Each row is a point on a tangle of strands that fork, close into loops and nearly touch. The rows are in no order.
Points whose rows are less than 0.673 apart are linked; no others are. Some points are linked to none.
<636>: -.19  .01  -.16  .23  .20  -.22  -.04  .15  -.32  .36  .12  -.34  .17  .26  -.01  -.04  -.18  -.17  .11  -.05  -.06
<248>: -.05  -.13  .16  -.12  .02  -.07  -.11  .17  -.17  .04  -.28  .02  .03  -.03  -.17  .01  -.30  .12  -.18  -.27  .14
<880>: .29  -.04  .14  -.01  -.05  -.15  .30  .13  .24  -.34  .23  .35  .20  .10  .09  -.03  .12  .28  -.12  -.25  .23
<662>: -.14  -.01  -.09  -.05  .26  .15  -.01  .19  -.01  .27  .15  -.05  .02  .05  .30  .08  -.16  -.03  -.39  -.15  -.53
<841>: .03  -.08  .37  -.20  -.19  -.36  -.31  -.12  .08  -.22  .16  .01  .00  -.14  .07  .03  -.03  .17  -.17  -.42  .28
<711>: -.16  .01  -.07  .00  .20  -.01  -.09  .28  -.05  .15  -.12  -.01  .02  .09  .21  .14  -.18  .12  -.44  -.25  -.45
<628>: -.02  .05  .13  -.10  -.03  -.01  -.30  -.29  .20  -.15  -.26  .02  -.22  -.18  -.09  -.07  .06  -.08  .08  -.06  .05
<581>: .00  .38  -.25  .13  -.08  .10  -.05  -.30  -.09  .04  -.15  -.01  -.11  .09  -.02  .02  .08  -.15  .20  .52  -.04
<747>: -.14  .00  -.07  .34  .08  -.44  -.22  .14  -.05  .06  -.16  -.19  .16  .13  -.08  -.01  .14  -.10  .30  -.24  .14
<890>: .25  -.23  -.10  -.13  -.26  .29  .28  .04  -.07  -.28  .30  .13  .12  .03  .16  .12  .31  -.09  -.21  -.01  .06
<530>: .14  -.03  .07  .13  -.03  -.21  .29  .21  -.05  -.17  .12  .31  .25  .10  -.03  .03  .05  .23  -.04  -.10  .34
<391>: -.19  .05  .07  .13  .26  -.26  -.19  .28  .06  .10  -.41  -.02  .05  .11  .11  .07  -.08  .15  -.18  -.26  -.22
<729>: -.21  .08  -.03  .27  .00  -.27  -.25  .23  -.22  .04  -.28  -.01  .11  .26  .27  .20  .10  .07  -.24  -.31  -.09
<601>: -.06  .19  -.10  .18  .33  -.23  .30  .35  .02  .06  -.17  .19  .23  .17  .01  -.04  -.19  .21  -.05  .05  -.14
<543>: -.18  .02  .11  -.32  .00  -.24  .25  -.42  .10  -.22  .22  .15  .24  -.15  .08  .00  -.02  -.01  .12  .23  .02
<179>: .17  -.38  .18  -.23  -.05  .23  .17  -.06  .26  -.13  .06  -.15  -.09  -.16  -.19  -.23  .15  -.03  .22  -.24  .21
<614>: .10  .15  -.24  .34  .32  .02  .22  .34  .17  .15  -.16  .03  .04  .11  -.02  -.08  .01  .07  .11  .04  -.21
<742>: -.04  -.29  .20  -.16  -.11  -.19  -.16  -.05  .07  -.11  .16  -.16  -.02  -.08  -.03  .02  .12  -.02  .07  -.45  .19
<660>: -.13  -.15  .01  -.03  -.40  .10  -.38  -.14  -.32  .05  -.06  -.14  -.11  -.06  -.14  .16  -.09  -.17  -.03  .14  .32
<208>: .01  -.04  -.07  .34  -.04  -.37  .02  .25  .27  -.14  .01  .06  .15  .06  .25  .12  .36  .06  .03  -.32  -.04
<555>: -.06  .14  .06  -.02  .19  -.08  -.21  -.15  .21  .04  -.27  -.14  -.22  -.11  -.21  -.13  .01  -.10  .27  -.12  -.13
<9>: -.29  .19  .06  -.10  -.01  -.08  -.35  -.27  -.19  .13  -.44  -.03  -.01  .03  .00  .03  -.34  .01  -.31  .20  -.11
<565>: -.21  .26  -.03  .06  -.08  -.16  -.41  -.29  -.13  .15  -.34  -.12  -.08  .05  .00  .05  -.15  -.14  -.01  .22  -.02
<552>: .06  .24  -.11  -.01  -.14  .35  .02  -.38  .04  .00  -.03  -.19  -.28  .00  .04  -.07  .30  -.20  .24  .51  -.07
<584>: -.20  .07  -.16  .25  .07  -.26  -.17  .15  -.22  .17  -.02  -.28  .11  .15  -.05  .04  .06  -.16  .22  -.06  -.01
<378>: -.40  .02  .09  -.16  .11  -.02  -.17  -.31  -.22  .33  .17  -.37  -.01  -.01  -.02  -.13  -.30  -.18  .08  .25  -.14
<500>: -.10  -.27  .03  .09  .01  .01  -.18  .14  .05  .03  .12  -.30  -.05  -.10  -.03  .00  .23  -.17  .12  -.28  -.02
<364>: -.08  .20  .12  -.25  .06  -.30  .23  -.30  .08  -.21  .03  .25  .22  -.04  -.05  -.04  -.23  .11  .09  .23  .15
<127>: -.06  .31  -.06  .03  .30  .21  -.27  -.17  .20  .22  -.19  -.17  -.32  -.08  -.06  -.15  .01  -.22  .18  .04  -.39
<640>: .33  .03  .20  -.21  -.36  .27  -.16  -.24  .15  -.33  -.06  .33  -.15  -.11  .03  .02  -.04  .14  -.35  -.04  .24
<166>: .04  -.07  -.20  .18  .12  .25  .22  .21  -.18  .42  .37  -.16  .03  .12  .02  -.06  -.13  -.05  .04  .11  -.14
<10>: .13  -.17  -.24  .22  -.04  .25  .24  .25  -.22  .18  .27  -.19  .01  .08  -.10  -.02  .12  -.11  .18  .16  .05
<563>: .34  .16  -.12  .14  -.33  .25  -.12  .02  -.12  -.24  -.20  .30  -.15  .10  .09  .13  .31  .01  -.20  .04  .18
<801>: .12  .00  .24  -.18  -.45  .02  -.40  -.27  -.04  -.18  .04  .22  -.06  -.16  -.02  .08  -.08  .18  -.34  .03  .38
<916>: .16  -.25  -.18  .04  -.26  .33  .18  .13  -.19  -.04  .30  -.09  -.06  .01  .07  .12  .39  -.18  -.02  .07  -.01
<827>: .08  .29  .11  .04  -.05  .04  .11  .10  -.10  -.24  -.23  .54  .02  .11  .05  .10  -.08  .22  -.21  .04  .14
<39>: -.13  .33  -.04  -.10  .15  .06  -.08  -.19  -.13  .20  -.26  .10  -.06  .07  -.03  -.05  -.56  .05  -.21  .34  -.17
<419>: -.08  .06  .08  -.24  -.06  -.07  .01  -.56  .17  -.19  .05  -.03  .04  -.24  .14  -.05  .13  -.08  .12  .38  -.02
<141>: .26  -.23  .21  -.30  .00  -.10  .24  -.05  .39  -.32  .09  .24  .10  -.12  .02  -.11  .05  .23  -.07  -.31  .07
<361>: .20  .18  .03  .10  -.17  -.30  .00  -.10  -.08  -.23  .03  .25  .08  .07  .05  .07  .19  .08  .04  -.09  .34
<751>: -.08  .09  .00  .04  -.10  .43  -.16  -.22  -.03  .16  -.02  -.32  -.34  -.04  -.13  -.16  .06  -.25  .28  .42  -.04
<73>: -.11  -.17  .09  .00  .25  -.10  -.19  .19  .21  .09  -.12  -.35  -.11  -.06  -.25  -.19  .05  -.15  .32  -.27  -.04
<7>: -.04  -.07  .05  -.25  .04  .24  .08  -.05  -.20  .26  .00  .03  -.03  -.08  -.34  .03  -.47  .01  -.06  .35  .12
<577>: -.02  -.33  .17  -.11  .12  -.17  .03  .35  .32  -.03  -.06  -.01  .04  -.09  -.04  .03  -.10  .27  -.15  -.44  -.07
<121>: .03  -.14  .10  -.09  .11  .23  .13  .01  -.18  .27  .04  -.16  -.09  -.09  -.41  -.22  -.37  -.04  .27  .25  .16
<805>: .21  .25  -.34  .37  .07  .05  .06  .15  .00  -.03  -.16  .09  -.09  .12  -.02  .00  .24  -.11  .17  .09  -.16
<401>: -.19  .10  -.05  -.13  .28  -.11  .11  -.23  -.19  .37  .17  -.19  .10  .02  -.03  -.16  -.32  -.07  .20  .23  -.13
<175>: .16  -.17  -.11  .08  .11  .25  .18  .38  -.10  .17  -.14  .06  -.06  .03  -.30  -.09  -.21  .07  -.02  .00  .05
<939>: -.07  -.12  -.05  -.20  -.16  .27  .26  -.17  -.27  .00  .45  -.08  .01  -.07  .11  .08  -.04  -.17  -.03  .37  -.08
<670>: .20  -.32  -.01  -.03  .08  .43  .28  .01  .30  -.09  .08  -.33  -.16  -.03  -.10  -.28  .29  -.12  .18  -.08  -.01
<496>: -.01  -.18  -.08  -.09  .14  .26  .10  .09  -.13  .29  .31  -.06  -.03  -.04  .13  .00  -.11  -.03  -.12  .00  -.33
<746>: .05  -.16  -.13  -.23  -.09  .18  .44  -.05  -.13  -.20  .36  .18  .17  .05  .04  .10  .07  -.07  -.18  .26  -.01
<146>: .05  -.44  .06  -.07  .10  -.01  .23  .36  .24  .00  .13  .02  .09  -.10  -.09  .03  -.03  .13  -.07  -.26  -.09
<833>: .10  .29  -.10  .06  .22  .04  .32  .25  -.03  -.08  -.21  .44  .11  .16  -.04  .00  -.16  .23  -.10  .18  -.03
<386>: -.07  .12  -.11  -.11  -.01  .15  -.02  -.08  -.39  .24  -.15  .06  -.01  .02  -.18  .08  -.49  .02  -.18  .44  .06
<859>: .02  -.34  -.06  .21  -.12  .02  -.32  .40  .07  .01  -.01  -.20  -.06  -.01  -.04  .09  .33  -.09  -.04  -.45  .15
<432>: .29  .13  -.17  .33  -.14  .17  .07  .22  -.03  -.11  -.18  .16  -.10  .09  .00  .04  .26  -.02  .01  .08  -.01
<256>: .21  -.28  -.02  .18  -.28  .17  -.07  .40  .02  -.09  .06  .11  -.03  .03  .01  .15  .18  .08  -.20  -.38  .20
<661>: .01  .09  .32  -.31  -.07  -.26  -.01  -.32  .17  -.24  .02  .33  .10  -.16  -.09  -.03  -.29  .28  -.07  .03  .33
<170>: -.04  -.01  -.02  -.04  .39  -.33  .35  .00  .24  .03  .07  -.07  .22  -.09  -.03  -.14  .02  .05  .40  -.05  -.17
<376>: .30  .19  .03  -.07  -.22  .25  -.01  -.12  .04  -.30  -.15  .38  -.09  .00  -.04  .03  .05  .09  -.19  .09  .18
<79>: -.14  -.08  -.16  .06  -.07  -.18  .18  .16  -.27  -.17  .26  .18  .29  .10  .26  .32  .11  .05  -.21  -.06  .01
<814>: -.23  -.03  -.16  .15  -.02  -.36  -.07  .14  -.21  -.05  .07  -.03  .23  .16  .40  .29  .14  -.03  -.21  -.25  -.16
<561>: .15  -.17  -.05  .08  .14  .28  .32  .00  .22  .05  .21  -.34  -.08  .04  -.03  -.30  .30  -.11  .36  .05  -.11
<429>: -.08  -.14  .10  -.06  -.11  .02  -.17  .06  -.30  .08  -.10  -.06  -.07  -.02  -.12  .07  -.20  -.02  -.04  -.08  .21
<260>: .28  .24  .07  .00  -.23  -.20  -.09  -.30  .20  -.33  .01  .15  -.02  -.02  .22  .04  .34  .04  -.04  -.16  .17
<320>: -.11  .02  -.03  -.12  -.20  .11  .10  -.30  -.19  .07  .29  -.06  .01  -.06  -.07  .02  -.07  -.12  .13  .60  .11
<126>: .08  -.06  -.23  .28  .03  -.18  .22  .39  .31  -.11  .00  .18  .20  .11  .26  .16  .28  .16  -.13  -.18  -.16
<498>: -.05  .28  -.08  .00  .32  .23  .14  -.25  .01  .41  .16  -.06  -.04  -.01  .00  -.27  -.29  -.03  .30  .29  -.23
<343>: -.14  .06  -.07  .44  .07  -.53  -.09  .29  .12  -.05  -.18  .00  .17  .12  .15  .05  .23  .08  .20  -.30  .09
<242>: -.22  .01  .07  -.05  -.13  .39  -.38  -.19  -.11  .27  .17  -.40  -.36  -.03  .01  -.03  .06  -.30  .16  .28  -.10
<929>: -.14  -.06  .24  -.01  .08  -.18  -.27  .17  .10  -.03  -.29  .00  -.07  -.03  -.02  .03  -.06  .13  -.17  -.45  -.05
<868>: -.27  -.07  .11  -.13  -.03  .27  -.32  -.16  -.15  .28  .17  -.44  -.27  -.08  -.01  -.04  -.14  -.23  .02  .03  -.18
<207>: .07  -.21  -.15  .16  .07  .01  .32  .53  .23  -.03  .08  .16  .19  .07  .11  .13  .01  .19  -.24  -.14  -.18
<688>: .19  -.23  -.04  .05  -.19  .31  .04  .38  -.20  -.07  -.01  .25  -.07  -.01  -.08  .14  .01  .12  -.32  -.20  .21
<520>: -.02  .10  .35  -.28  -.06  -.44  -.21  -.29  .10  -.18  .00  .13  .09  -.11  .08  .07  -.15  .17  -.08  -.18  .16
<594>: .11  -.08  -.10  .11  .18  -.09  .39  .03  .16  .05  .15  -.15  .14  .03  -.12  -.21  .18  -.08  .41  .09  -.03
<196>: -.07  .00  .05  -.33  .04  .02  .12  .10  -.08  -.20  .07  .30  .08  -.02  .13  .21  -.18  .10  -.37  -.03  -.14
<286>: -.08  .05  -.05  -.06  .34  -.32  .32  .10  -.01  .02  .04  .04  .18  .03  .03  -.08  -.23  .09  .12  -.01  -.19
<411>: -.01  .06  .09  -.17  -.12  .08  -.08  -.44  .26  -.21  -.18  -.01  -.15  -.22  -.03  -.09  .16  -.12  .11  .20  .03
<55>: -.17  .41  -.19  .17  -.02  -.02  -.29  -.23  -.25  .18  -.23  -.16  -.04  .09  -.04  .05  -.08  -.19  .13  .38  -.09
<683>: .31  -.26  .32  -.29  -.12  .04  .04  -.26  .38  -.23  .04  .02  -.11  -.22  -.11  -.20  .11  .11  .05  -.34  .21
<782>: .14  .23  .20  .00  -.10  -.24  -.30  -.19  .33  -.30  -.17  .19  -.13  -.09  .22  .04  .33  .11  -.10  -.43  -.04
<941>: .02  .32  -.12  .05  .27  .25  .00  -.20  .20  .28  -.03  -.16  -.22  -.02  .02  -.25  .01  -.11  .30  .19  -.36
<233>: -.20  .05  -.07  .08  -.36  .03  -.18  -.24  -.35  .08  .07  -.17  .00  -.02  -.07  .11  .04  -.17  .12  .52  .26

A fork is a point with three links, a tip a point with one. Leave the first point through the second and follow the links. Name the first fork or tip that comes.
<636> / <584> => <929>
<55> / <581> => <555>
<577> / <146> => <636>
<141> / <880> => <782>
<552> / <581> => <121>
<628> / <411> => <500>
<429> / <660> => <391>
<782> / <260> => <601>

A piece is all that can be reached along the links. How many separate loops has the piece of each point below (a circle has one, a figure eight two, a Y none), and how many tips (points with one link)?
<260> => loops 1, tips 2
<636> => loops 1, tips 2
<841> => loops 1, tips 2

Name the points in between on the shortest way along the links from the first point to the second, in order.
<552> / <941> => <751>, <242>, <868>, <378>, <401>, <498>
<432> / <260> => <805>, <614>, <601>, <286>, <170>, <594>, <561>, <670>, <179>, <683>, <141>, <880>, <530>, <361>
<256> / <520> => <859>, <500>, <742>, <841>
<79> / <496> => <814>, <729>, <391>, <711>, <662>
